Each row is a point on a landscape with many valleys, with its height.
From any point a ball rolls to the lowest of the 2 points nearest to it. It stops when none of these is lower. Distance is the straight distance between rows; heights are no part of it.
q369: [124 128  69 132  92 112 110 110 167 164  85  93 102 182  72 160 112 143
 158 125 140 130 124 124 208 159 124 111 133 184  99 103 100 125 151 111
 154 162]  h=669
q410: [ 77 115 191 147 160 155 138  94  66  76 132 121 186  92 146 111 187 138
 147 124  91 137 167 129 131 130 102  98 164 148 141 119 165 148 120  88
  80 101]  h=688
q669: [150 136 142 144  99 124 122 107 103 199 152 148 166 133 105 101 106 137
  95 120 125 149 111 165 132 150 101 148 125 125 117 101 133 115  57 143
 136 149]  h=405
q207: [133 134 169  96 171 103 120 133  89  68 100 109 174 133 132  99 167 117
 123  93  91 142 141  95  97 152 119 155 113 130 129  99 171  97 127 183
  62 143]  h=576
q793: [ 95 148 165 110 130 127 144  84  84 104 133 115 184 140 105 163 153  98
 108 115  67 141 120 155 141 158  83 114 140 148 160  79 146 153  83 126
 122 113]  h=661
q373: [148 113 111 183 142 111 127 149  84 150  88  99 115 119 118 161 142  47
  97  84  85 132 135 139 148 153 128 162 115 142 123  93 129 102 108  98
 131 134]  h=228
q698: [124 149 148 128 113 165  99 104 135  57 115 132 137 131 156 115 170 149
 124  83 108 107  38 147  73 125 132 133 140 152 141 133 156 158 131 144
 113 104]  h=612
q653: [ 81 110  93 111 123 163 129 130 174 150 157 166  78 132 171 153 120 127
 167 186 173  70 178 116 156 156 104  86 120 148 165 147 131 116 161  59
 104  99]  h=507
q969: [ 62 144  64 132 124 131 167  79 146 148 148 122 127 114 100 179 121 182
 173 188 106 131 146 102 160 173 119  93 186 157 157 163 126 152 141  89
  98 146]  h=58
q461: [138 139 179 133 154 158 153 117  82  97 141 137 161 136 182 156 170  74
 109  85  83  95  63 166 124 158  84 123 126 145 160  87 150 129  95 121
 118  77]  h=685
q774: [131 120 119 104 129 110  59 140 158  79 109 142 112 187 132 141 139 154
 139 122 144 105 112 154 131 148 150 120 109 144 106  92 102  83 159 134
 170 114]  h=619
q301: [120 124 133 165 144 103 146 155 135  82 129 111 160 118 118 117 188 170
 165 130 140 164 168  86 159 110 140 106 142 172 117 160 101 141 164 129
  98 132]  h=604
q284: [185 125 144 138  90 113 164 158 119 186 154 181 135 148 161 165 102  64
 137 160 137 113 132 122 203 135  80 126 113 110 174 142  74 145  92 142
  96 112]  h=465
q993: [193 100 149 128 184 167 134 132 154  58 108 104 120 101 123 112 145 172
 139  66 141 165  67  84  83 102 173 152 130 138 114 119 163 114 164 194
 116 141]  h=510
q271: [107 143  67 150  98 131 157 131 169 157 119 115 102 139 164 130 122 175
 171 157 156 135 119 132 159 137 122  97  96 166 134 179 117 163 162  86
 110 116]  h=600
q510: [121 109 135 125 143 119  94 155 112  92 127 115 116 125 162  62 173 114
 149 141 136  95 167  92  90 108 125  98 173 115 150 144 136 114 158 171
  88 145]  h=560
q65: [170 112 161 135 135 151 106 127 117 128 143 141 153 108 128 133 139 125
 141 115 125 108 129 128 153 125 118 145 151 129 161 109 105 116 109 135
  75 127]  h=603
q188: [128 144 159 158 132 164 165 154 154 133 109 147 110  87  42 115 129 115
 112 110  95 149 124  96 122  87 136 161 173 122 120 120 113 137 109 195
 144 127]  h=443
q242: [ 69 124 109 162 129  83 134  73 114 102 127 124 129 131 156 163 185 143
 164 149  94 105 111 117 130 142 170  71 182 137 124 183 158 118 167 113
 158 172]  h=756
q36: [105 145 228 106 185 143 120 119 137  89 120 151 116 123 139 120 108  80
  89  77  91 124  98 143  73 134 130 158  56 117  85 106 157  69 111 111
 148 127]  h=593
q355: [152 112 138 153 133 115 143 153 161 215 133 143  97  89 135  84  66 142
 147 133 160 202 146 128 159  92 133 120  90 100 107 183  87 134  89 169
 172 169]  h=217
q379: [159 117 139 181 109 134 160 146 168 189 133 188  91 159 127 214 104  50
 134 157 124 101 127 120 217 141 134 123 117 139 137 134  86 107 111 113
 139 116]  h=410
q453: [144 116 161 125 166 107 122  95  80 124 145 105 176  66 137 132 119 186
 126 124 117 172 156 150 114 136 149 124 133 105 106 116 145 109 116 115
 101 169]  h=429
q210: [139 126  84 126 116  81 136 111  57 128 130 129 174 110 141 135 137 129
 144 177  85 156 190 134 145 182  98 122 205 107 161  98 124 150  96 153
 101 128]  h=742
q493: [204  96 175 137 130 160  85 134 164 115 122 120 106 100 133 149 111 138
 144  94 132 130  85 130 149 126 135 141 111 149 135 102 100 115 132 158
 124 144]  h=572
q938: [152 109  96 123  82  96 140 132 147 205 156 168 156 112  83 110  84 158
 136 142 136 205 144 138 192 113  90 168 125 129 133 139  69 173  67 158
 144 111]  h=299
q554: [178 126  92 140 122 152 113 158 119 146 135  71 135 112 120  88 116 142
  96 100 132 119  66 125 102 112 138 154 168 126 141 117 135 164 108 162
 116 138]  h=125
q848: [ 76 136 190  92 112 183  98 117 177  74 144 139 127 157 126 143 142  81
 109 104 140  65 106 142 124 126 100 117 100 157 156  95 137 149 117  61
 131  76]  h=508
q495: [174 114 102 152  94 104 111 194 157 133 113 120  98 171 188 151 121  60
 131 143 144  87 132 127 164 128 117 117  95 136 158 126  97 132 136 137
 138  97]  h=527
q772: [100 133 106 110 125 130 177  99  88 189 150 124 150 103 147 137  99 120
 131 169 116 161 191 142 134 165  64 121 107 127 162 127 137 168  92  81
  87 106]  h=573
q866: [161 127 159 124 165 153 113 160 113 147 100  91  96 132 135 110  80  94
  90  75 121 152 101 147 104 174  93 163  62 154 100  75 114  91 112 114
 119 133]  h=617
q546: [110 143 134 143 115 126 161 130 152 136 149 153 161  83 143  45 128 171
 142 114 155 185 130 133 142  81 116  86 137  98 131 219 106 194 135 129
  98 133]  h=696
q539: [126 118 100 121 155 135 122 164 103  93 100  73 113 153  72 162 124  59
  79 100 105 113 148  90 129 125 125 175 127 141 132  69 126 120 145 105
 123 116]  h=280
q27: [156 171 129 125 142 133 137 179 184 114  87 150  95 136 119  92  97 170
 134 122 157 128 121 114 107  86 205 159  98  91  41 153 138  86 160 160
 163 116]  h=277
q310: [137 131  64 125 108 100 103 127 146 144  91 122 124 107 135 124 104 187
 199 151 132 149 137 125 161  79 194 147 167  99 119 188 110 162 135 167
 153 153]  h=606
q604: [ 92 119  86  99  91 126  66  91 150 127 140 131 102 165 157 144 128 166
 171 184 168  80 136 118 124 110 173  99 164 115 157 195 127 141 165  90
 158 174]  h=453
q827: [184  80 150 137 145 102 115  72 110 103 131  89 152 116 165 148 174 159
 151  86 131 144  84 133 120 152 143 102 130 144 119 114 164  99 135 173
 128 182]  h=556
q883: [149 113 110 139 151  78 122 127 106 150 109  95 148  77 124 150 109 152
 157 151  99 174 197 130 160 141 159 154 133 111 121 120 115 109 112 129
 109 163]  h=388
q348: [123 103 154 128 134 109  97  97 133  55 142 157 120 131 189 160 204  87
 141 105 110  37  81 139 110 149 145 102 163 138 139 122 156  91 152  98
 128  99]  h=728
q483: [ 73 145 116 113 123 120 166 120 102 156 135 134 136 107 160  89 100 144
 133 169 133 149 177 139  83 109 101 121  83 108 134 171 150 159 137 101
  89 103]  h=615
q955: [109 150  86 156  94 124 124 121  84 123 145 133 173 128 113  67 161 179
 116 145 128 149  88 131  85 120 143 116 202 113 121 152 143 182 103 179
 152 124]  h=257
q397: [125 148 128 116 132 126 160 106 127  80 172  68 193  95  77 107 139 170
 118 138 111 196 114  93 107 105 140 120 196 128 129 119 128 215  87 142
 141 132]  h=316
q109: [192  99 119 123 183 112 113 130 117  82 122  99 128 130 161 128 175 168
 160 104 120 121  89  96  98 116 193 140 163 126  95 120 178  74 155 211
 136 152]  h=534
q512: [142 131 147  96 105 142  91 143 163 136 108 124  81 154 156 121  65 122
  97 116 153 131 102 167  96 157  90 124  42 129 124 100 116 112 134 128
 171 135]  h=659
q760: [114 146 112 141 116 148  93  90 155 130  90 148  83 140 146 123 111 162
 119 101 169 143 115 188 112 128 153  86  94 100 116 146 136 109 168  93
 208 162]  h=595
q986: [144 120 123 122 114 172 114 154 135 158 160 114 115 117 157  62 102 109
  95 120 151 102 110 145  87  70 109 141 109 109 164 138 129 169 111 118
 111 109]  h=220
q608: [156 128 160 132 115 135 126 102  65 136 145 161 185 140 118 170 148 103
 116 115 104 127 139 157 193 177  77 142 148 142 167  75 110 127  73  93
  99 127]  h=636
q753: [134 121 179 171 122 124 132 106 144 119  89 106 137 112 101  97 151 103
 101  49 119 187  97 115 114 138 119  96 108 138 103 118 148 135 112 188
 154 182]  h=509
q693: [128 119 107  86 169  80 114 117 112 119 147 129 125 169 118 157 148 133
 125 110 121  84  90 161 140 169 130 111 137 144  90  70 114  36 143 129
 161 133]  h=588
q274: [ 90 105 124 120 109 112  93 118 130 112 134 129 103 137 195 101 139 134
 181 192 146  72 160  96 117 117 136  57 181 110 159 196 130 135 172 130
 118 161]  h=506
q190: [171 124 137 145 104 144 124 151 138 161 112 180  94 142 116 195  84  80
 114 138 110 112  97 151 150 144 124 165 109 124 131  97  91 116 104 153
 176  95]  h=364
q23: [ 64 148  82 106 129 138 150 109 139 130 148 136 103 134  94  86 124 150
 135 177 161 128 169  81  70  62 172 110 166  93 122 206 142 158 172 100
 128 152]  h=624
q425: [160 154 113 126 143 110 155 131 157 134  94  70 118  90 138 107 116 192
 161 113 160 180 104 105 125 115 167  82 130 102  92 173 134 141 142 207
 172 189]  h=205
q279: [110 130 138 144 135 130 117 127 114 117 113  85 132 139 122  98 136 123
  83  88 139 176 135 154 105 130  98  86  93 131 137 111 131 145 127 125
 164 172]  h=512
q761: [ 95 147 124 127 150 132  97 140 143  65  92 134  98 139 150 113 133 124
  93 109 167 140 168 141  80  99 172 107  73  85 109 152 145 109 186  81
 179 130]  h=637
q584: [160 157 110 143 141  82 191 172 108 156 112  55 132 130 132 131 130 106
  95 105 102 125  79 115 112 160 135 141 120 124  76 119 161 108 107 182
 142 127]  h=164
q618: [ 83 122 169 162  95 133 132 108 141 133 156 177 174 113 135 138 139 134
 139 144 126 118 161 126 188 114 117 132 101 150 148 167 121 151 127  68
  72 106]  h=689
q897: [142 105  49 103  73 128 136 108 131 196 158 165 136 153  81 128 105 149
 120 167 154 142 140 139 156  94  98 155 153 129 174 127 100 192  99 126
 143  91]  h=227
q343: [174  84 125 173 119 106 116 135 140  95 130 111 175  83 119 106 170 179
 157  97 142 206 124 107 167  83 142 124 148 146 142 151  93 184 122 161
 126 139]  h=570
q335: [142 103 108 139  80 115 130 122 153 201 128 167  94 151 124 171  76 126
 108 172 143 141 121 154 142 101 135 147  61 124 127 139 120 144 119 123
 187 104]  h=310
q4: [ 82 170 173 120 123 151 168 115 118 124 144 127 182 110 139  77 119 159
 121 123 134 159 121 147 101  85 116 106  86 115 123 174 152 195 110  97
  96 102]  h=655
q319: [174 137 115 158 117  99 128 153 119 181 117 134 115 143 162 129 127  91
 108 108 101  75  60 148 128 147 177 151 126 111  74 127 151  73 102 165
 144 110]  h=107
q285: [141 139  86 167 130 126 140 111 100 129 119  85 135  96 128 114 171 139
 119  94  97 135  76 146  91 149 143 124 205 135 115 114 162 140 110 154
 146 141]  h=191
q872: [176 122 168 130 167 125 114 168 176 104 130 151 107 128 130 133 117 151
 135 125 120 100 111 125 117 112 200 158 112 115  66 111 134  47 141 163
 148 113]  h=334
q296: [ 33 132 101  91 129 159  94  92  92  92 155 137 144 162 105 102 145 145
 130 167 162 117 163 110  68  93 149 126 152 113 135 166 145 171 152  55
 121 118]  h=650
q124: [122 155 193 162 161 174 170 129 143  96  79 109 108  78  65 114 147 106
  86  64  86 185 116 102  94  95 129 158 134 118 101 114 164 132 123 173
 179 157]  h=474
q364: [129 111  62  89 101 128 106 105 129 178 159 138 132 122 117 101 107 201
 159 171 167 153 165 151 155 124  86 117 163 131 167 136  95 157 124 115
 131 148]  h=314
q277: [ 90 119  73 132 119  79 132  95  70 124 130  82 163 117 128 108 156 128
 138 162 102 146 193 107 118 154 130 108 192 116 134 131 154 151 124 101
  99 164]  h=725
q638: [110 167 147 112 191 144 156 108  85  97 110  91 172  80 117  89 120 178
 104  97 110 208 161 154  79 138 126 139 115 100 105 101 163 133 107 104
 129 145]  h=385
q528: [146 149 172 135 164 104 154 174 108 112 112 133 162 100 122  73 117 149
 111 121 114 202 166 104 108  95 138 173  73  99  92 144 126 124 112 167
 109 127]  h=287
q751: [145 128  94 122 125 138 173 107 108 211 173 153 122 134 122 165 105 131
 135 168 131  78 119 158 149 153 129 121 158 114 126 114 137 103 117  93
 100 111]  h=584
q686: [110 137 106 107 161 140 122 179 136  69 101  80  95 155  90 113 124 121
 111 129 150 145 174  86  96  96 117 156 102 140 128 107 111 129 174 134
 150 121]  h=344
q155: [102 111 172 112  97 163 109 142 213 123 159 176 100 126 156 155 106  81
 130 149 172  68 160 131 147 139 111 116  79 140 165 127 126 128 124  58
 111  87]  h=430
q366: [130 126 142 136  76 131 135  92 150 199 143 205 111 131 158 164  84 163
 140 186 127 142 145 178 161 143  95 135  75 126 154 165 122 123 106 114
 162 134]  h=356
q416: [ 99 125 165 130 119 108 150  96  88  87 156 164 148 135 195 186 173  73
 122 139  90  52  99 152 145 157 103  90 157 115 167 132 151 117 136 100
 112 103]  h=709
q977: [143 125 134 110 113 134 116 145 177 202 132 130  89 149  66  95  69 104
 118 123 158 117 122 111 140 114 133 125 105 128  90 112 102  96 119 153
 134 155]  h=705
q172: [203  90 129 186 125 110 107 142  97 161 114 125 118 138 169 171 162  70
 127  90 111 100  95 146 178 149 148 130 133 142 125 104 128  81 112 129
 141 142]  h=172
q254: [106 153 218  98 137 163 134 136 178 100 132 134 120 129 143 152  95  71
 111 102 114  86 104 137  96 129 121 150  61 134 117 110 139 120 105  94
 104  86]  h=557
q959: [105 149  82 104  99 101 150 131 137 146 109 101 140 168  71 130 106 149
 117 131 138 155 122 122 118 125 135 150  87 147  87 126 124 162 137 125
 124 101]  h=262
q74: [117 108  83 128 111  93 164 109 155 216 117 160 112 132  89 171  76 114
 139 178 122 161 181  99 158  98 148 156  79 128 124 157 118 148 123 128
 130 115]  h=266
q577: [152 141 125 114 117 100 159 116 156 137 162  68 176  83  96  85 110 194
 115 123 162 205 109 107 134 123 136  85 153 103 105 140 123 176  96 180
 155 172]  h=264
q839: [105 114 103 205  93  95 142  99 127 162 131 146 142 122 148 158 149 149
 138 166  97 118 124 143 173 107 175 112 160 129 121 180 149 130 142 109
 153 149]  h=767
q53: [ 66 123 114 128 147 149  86 133 141  79 105 170  78 112 185 118 159 147
 169 146 148  89 179 164  99 172 131  87 146 132 124 132 140  77 182  74
 148  99]  h=676
q915: [129 115 109 143 157 138 137 170 121 140 133 118  86 119 161 138 128 124
 132 151 129 106 158 152 108 122 139 134 101 128 115 121 132  90 152  91
 137  98]  h=749
q766: [149 130 121 145 188 166 130 152 108  58 119  74 111 122 118  81 196 143
 111  71 132 156 104  87  57 106 147 136 171 138 116 118 172 125 169 150
 146 152]  h=475
q212: [ 99 147 144 106 196 164 114 168 127  33 129  94  95 150 126  87 195 127
 112 102 162 115 155  95  53 119 114 118 138 136 120 106 144 102 186 120
 154 137]  h=421
q491: [161 120 137 125 147 119 168 157  76 151 164 120 154 156 107 177 111  46
  62 141 114 113 133 110 152 118 124 134 135  91 153  87 117 131  89 147
 122 131]  h=616
q726: [143 122 102 150 133 152  85 132 165 115  93 123  87  97 118 123 132 157
 165 122 139 121 130 129 125  81 188 132 166 121 130 147 118 125 157 137
 147 151]  h=586
q497: [154 121 163 133  89 103 134 111 151 132 134 139 180  79  82 140  89 169
 118 121 107 214 110 129 175 116 115 154 121 127 137 125  87 184  69 164
 145 139]  h=358
q247: [185 116 176 141 166 150 151 196 118 116 113 130 119 119 112 130 113 107
  68 108  87 156  80  80 122 138 128 191 124 123 121  85 130 102  99 252
 159 101]  h=372
q523: [121 134  84 139 129 138 135 165 101  87 153 112 165 113  84  73 155 158
 113 146 109 171 124  91  97  73 138 162 207 123 148 145 110 206  97 176
 145 100]  h=311
q330: [135 137 153 106 137 156  92  96 138  61 110 148 132 114 148 108 172 193
 188  99 143 121  98 136  84 152 131 108 152 135 125 137 139 113 164 165
  83 131]  h=654
q611: [ 97 125 134  95 136 137 117 107 183 115 138  84  87 121 125 185 110 109
 149 139 147  55 115 105 114 124 162 101 136 129 148 153 128 111 165 105
 114 164]  h=646
q670: [129 116 105  96  88 120 124 129 190 181 120 127  88 195  72 161  72  91
 130 143 150  96 128 102 188 135 112 116  98 159 113 102  94 119 151 119
 136 132]  h=687
q403: [176 134 136  93 104 142 119 109 145 132 136 112 109 155 166 207 133  97
 131 103 159  49  66 152 193 194  88 124 129 150 157 102 118 103 137  74
 123 133]  h=599
q92: [127 148 118 117 148 125 151 143  73 108 115  86 163  73 155  87 128 133
 139 134  84 156 160 115  96 114 107 172 160 107 156 139 146 190 104 130
  58 106]  h=638
q131: [131 132 110 110  98 105 115 143 121 143 109 112 160 154  44 102  65 154
  67 115 124 187 101 115 130 129 141 176  95 116  60  93 123 143 113 169
 156 128]  h=315
q870: [102  96 117 142  90  97  93 114 123 133 147 164 162 124 160  91 131 180
 165 162 160 132 181 123 187  97 138 117 132 126 141 195 111 153 161  65
  82 137]  h=727
q130: [157 157 158 132 138 113 121 177 162  85  81 157 132 119 136  70 103 154
 119  95 145 182 117 107 109  93 169 158  65  84  89 169 120 130 145 196
 144 117]  h=192
q845: [ 93 144  64 128 106  77 130 126 104 140 109 102 146 159 139 115 149 126
 176 168 128 114 177 104 152 172 113 100 154 146 136 159 121 134 151 122
  73 140]  h=707
q387: [136 124 123 138 113 161  75  82 141 127 112 126 116 107  93 135 115 176
 108  97 139 142  94 177 117 109 152 137 146 114 145 119 126 138 137 110
 183 170]  h=559
q140: [201  90 127 138 124 134  89 106 148  91  92  98 150  95  91 134 125 183
 142  75 129 197  81 110 152 133 145 148 147 146 127  99 114 159 122 189
 140 166]  h=543
q637: [174 109 107 108 107 103  53 130 151 121  85  88 111 190 131 144 123 138
 159 105 141 106 106 125 187 139 140 117 129 164 120  94 103 105 147 171
 165 175]  h=649
q989: [164 128  95 150  97 101 126 186 168 149 101  92  96 142 188 112 125 141
 169 143 158 132 113 125 169 109 136 102  92 154 127 162  90 157 147 166
 153 118]  h=564
q603: [ 84 122 157 130 171 182  81 149 151  59 122 152 109 114 113 104 140 116
  95 102 152 113 181 133  91  74 163 145 104 111 121 111 144 109 154  63
 146 109]  h=672
q889: [ 92 114 143 140 150 113 122 108 164 164 126 177  77 136 135 173 122  57
 128 107 120  86 132 164 156 176 122 127  82 150  96 102 125  41 123  35
 162 114]  h=561
q794: [151 119 170 148 155 128 109 121 116  76  67 110 151 131 123  90 173 103
 111  29  91 183  95 109 100 141 127 151  88 151 104  93 174 122 129 172
 105 142]  h=540
q540: [177 118 144 107 114 106 112 163 138  85 137 117 129 186 164 199 137  72
 126 124 140  58  91 117 167 154 123 113 120 131 160 103 103 112 146 136
 120 109]  h=565
q163: [165 136 116 124 161  71 146 175  93 125 117 110 167 114 102 119 124 159
 123 150 100 180 167 101 136 147 145 173 133 114  91 104 126  97  99 205
 127 129]  h=349
q151: [131 126 124 108 106 141 169 135  92 185 161 149 137 127 175 153 100  65
 131 165 146 104 165 120 172 144  55 118 105 108 202 145 115 173 100  82
  59 103]  h=525
q424: [111 150 129 116 128 116 134  96 113  97 122 147 149 107 127 142 150 193
 173 150 109 139 124 149 116 171 119  99 164 136 130 130 117 123 138 175
 116 126]  h=692
q208: [150 104 103 115 153 142 124 163  93 188 143 145  95 147 135 117  82  76
  88 154 138 127 176 146  90 119 104 159  79 109 143  91 118 108 106 122
 138  95]  h=769
q423: [ 98 120 140 156 154  92 142 107 105  89 113 124 120 116 163 132 202 105
 134 101  90  94 116 138  99 135 150 103 151 130 113 140 170  80 158 113
 136 136]  h=743
q270: [ 72 142  98 113  82 144 105 101 144 101 127 109 121 161 124 157 136 157
 141 142 161 127 124 130 130 136  96 117 117 164 174 153 105 191 152  68
 132 126]  h=640
q601: [110 102 101 184  91  92 111 140 126 170 130 179 143 134 126  96 133 142
 144 169 126 152 177 132 180  89 153 119 133 114 125 174 115 133 130 136
 127 130]  h=755
q332: [194 116 156 117 147 133 133 175 109 102 146 141 145 178 112 177 135  53
  80  99 117  92  78  94 155 140 129 132 142 109 153  65 111 101 113 191
 110 115]  h=596
q180: [192 108 139 134  53  89 132 123 114 164 154 154 175 131 169 126 135 115
 131 141 132 122 125 129 211 124  71 148 141 124 193 160 102 169  81 136
  94 150]  h=519
q468: [130 139  59 118 121 130 154 148 114 147 133  79  86 140 114 157 118  98
 125 166 129  96 126 105 102 108 130 124 173 124 160 134 117 155 134 153
 142 126]  h=614
q290: [131 121 159 104 180 177 151 139  85 130 177 136 135 134 104 193 117  58
  90 137 132  76 141 132 147 123 116 119 147 105 168  68 118 110 113  88
 106  98]  h=639
q117: [113 152 126 123 163 136 142 140 121 130 122 144 114 146  63 112 139 127
 106  91 108 109 107 149 111 153 128 157 140 145  70  69 125  50 127 129
 142 112]  h=563
q890: [ 70 140 110 110 107 121 103 120 134 117  86 105 122 129 116 143 134  96
 150 122 133 124 172 119 148 156 100 130 101 151 164 138 115 146 138 100
  77 132]  h=677
q154: [ 82 124 187 164 136 139 131 121 128  88 135 159 164  90 134  93 183 145
 163 126 132 128 182 100 153 112 131  99 140 153 121 162 130 126 157  89
  48 117]  h=647
q391: [ 93 156 155 107 175 136 143 102  83  35 147 107 159 123 130 143 171 183
 134 130 111 139  91 112  53 117 165 124 159 127 107 158 155 144 150 111
 145 123]  h=589
q538: [153 125 172 143 173 132 164 189 100  88 115  86 142 137  85 145 126  94
  64  98  81 156 112  89 131 118 121 179  96 152  94  76 132 121 124 159
 149 100]  h=332
q248: [ 92 121 121 134 138 173 108 164 112  87 120 156  87 119 173 121 151 105
 137 155 125  94 178 150  86 130  95 122 127 133 171 111 126 127 155  97
 126  65]  h=721
q542: [150 115  95  79  99 149  52  94 144 135 149 129 110 153 144 135 127 186
 165 157 180  77 132 149 155 126 121 124 168 137 168 132 108 114 138 101
 147 174]  h=401
q72: [ 89 149  97 144  94 118 176  81 144 173 148 129 161 137  68 173 128 109
 129 149 102 131 150 108 183 151 112 118 162 154 150 125 126 159 104  83
  88 138]  h=156
q850: [ 85 136 137 159 134  98 150 121 146 164 123 184 107 155  81 151 144  87
 116 120 102 106 135 146 155 151 149 126 117 146  71 113 127  51 121 100
 144 125]  h=536
q377: [105 119 124  94 135 150 162 116 126 180 182 158 103 120 146 134  92 106
 143 191 143  54 169 113 126 124 122 107 152 100 138 145 141 109 147  96
  67 107]  h=555
q569: [145 141 136  91 187 106 137 125  92  69 148  87 152 118 143 122 142 200
 150 142 131 135 113 104  63 119 177 125 154 100  90 150 159  97 171 172
 126 157]  h=558
q288: [115 142 144 130 168 153 138 166 146 101 119 171 106  96 102  76 132 157
 140 144 146 142 205 102  98  62 157 167 118  99  93 148 126 101 165 102
 115 107]  h=706
q651: [182 125 146 150 134 143 161 192 129 163 134 142 126  96  96 113 103  77
 108 116 111 146 107  95 148 108 110 176 145 119 140 122  86 142  71 205
 114  99]  h=409
q533: [152 139 154 123  65 103 134 112 142 168 153 178 129 155 211 150 112 153
 151 182 129  67 113 171 169 155 113 112 103 122 139 161 135 102 122 121
 127 123]  h=241
q589: [ 94 145 103 115 133 111 145 133 132 112 132 111 122 100 114  57 149 147
 176 160 128 141 171  73  92  97 126  98 216 101 138 192 124 158 153 162
  95 170]  h=598
q606: [ 44 150  98  79 110 154 128 104 144 103 132 164 108 178 106 142 125 144
 134 166 153 122 146 141  77 123 106 122  98 145 145 134 131 165 156  92
 138  69]  h=678
q2: [150 131 178 152  88 126 108 124 125 150 149 207 134 154 194 107 152  84
 114 126 114  68 103 181 125 170  95 114 111 123 133 121 140  95  94 122
 129 114]  h=371
q954: [116 143  76 138 113  87 172 152 123 151 124  49 119 168  99 130 122 126
  90 123 141 130  73 127 121 141 144 115 111 155  58 129 139 131 146 135
 183 122]  h=209
q127: [151 126 130 125  72 124 125 106 132 203 115 140 132 140  64 134  39 130
  82 121 132 183  87 144 155 156 102 173  88 138  77 108 108 149  81 145
 164 130]  h=357
q232: [112 123 138 131 110 109  80 104  92 116 124 134 135 153 179 108 153 115
  97  99 118 116 112 189 106 156  97 116  89 121 153 108 153 102 123 122
 156 151]  h=455
q723: [108 114 112 115 120 130 184 106 142 190 142 138 126 147  62 194  93  78
 103 151 122 141 157  88 171 120 119 147  94 147 148 120 112 165 115  82
  87  94]  h=221
q946: [104 132 168 130 132 158 139 115 118 180 165 200 144 113 102  94  98 133
 109 155 124 158 155 159 103  99 114 134 107 115 118 124 117 114  82 132
 133 123]  h=459
q293: [132 147  67  89 111 122 174 111 120 186 166 105 104 167 125 167  98  91
 105 159 143  67  81 137  91 147 119 121 140 119 133 120 153 138 124 121
 123 102]  h=605
q103: [120 150 103 137 145 135 144 164 124  72 115  97  89 128 151 134 174 121
 157 160 119  95 125  87  66 118 135 114 183 132 142 161 133 138 169 173
 145 132]  h=594
q90: [ 93 156 117 123 163 136 114 123 182 119  89 156  67 120 178 119 134 155
 176 111 154 103 138 176 109 163 157  82 102 123  77 140 142  52 168  82
 168 138]  h=634
q82: [ 73 121 143 140 140 144 131 105 116 156 149 200 120 132  78 128 134 107
 116 159 105 106 192 140 120 105 150 135 138 113 112 112 134  82 125  97
 114 113]  h=505
q89: [ 87 167 116  98 131 111 171 109  96 127 116 104 165 134 101 124 102 166
  99 132 103 195 140 160  87 152 106 138  94 122  96  98 146 162 100 130
 146 103]  h=325
q616: [128 134 115  99 132 161 101 102 151 111 140  85  87 124 129 171 145 111
 149  94 152  43  69 129 128 164 130 122 173 160 147 110 122 104 152  81
 106 140]  h=626
q727: [174  98 162 129 125 140 105  90 103  79 155  93 186 147 145 135 178 151
 106  74 117 141  46 137 121 132 117 134 141 167 152  89 158 161 109 148
 122 129]  h=582
q417: [134 112 160 111 152 144  88 119 127 155 108 121  87 117 138 163  92  65
 123  77 137 103 130 149 143 192 105 160  73 150 111  84 114  60 116  62
 116 145]  h=587
q336: [106 127 119 115 129 155 157 115  44 159 138 119 162  90 161  95 109  96
 131 157  94 110 176 133 115 128  81 138 177 101 169 124 154 179  99  88
  47  81]  h=610
q236: [164 127 162 149 137 130 122 122 147 149 114 128 119  78 173  91 106 157
 147 112 154 168 120 146 120 107 138  84  95  96 129 167 128 123 127 176
 152 188]  h=108
q830: [119 119 146  96 104 174  96 145 212 163 146 173  88 128 123  86  72  98
 122 129 179 109 153 139  98  86 109 137  72 112 148 133 114 148 120  77
 124 106]  h=331

Where does a ball stop that starts at each point below?
q423: q140
q727: q319
q569: q319
q124: q319

Call two points neighbours if one is among the 2 nearest of the other. Go from one point of each pair to the other, from neighbour to neighbour, staying as low as possible. Name the highest point that can't be avoided.
q130 and q284: q279
q319 and q130: q453
q284 and q495: q290
q533 and q969: q366
q236 and q554: q397
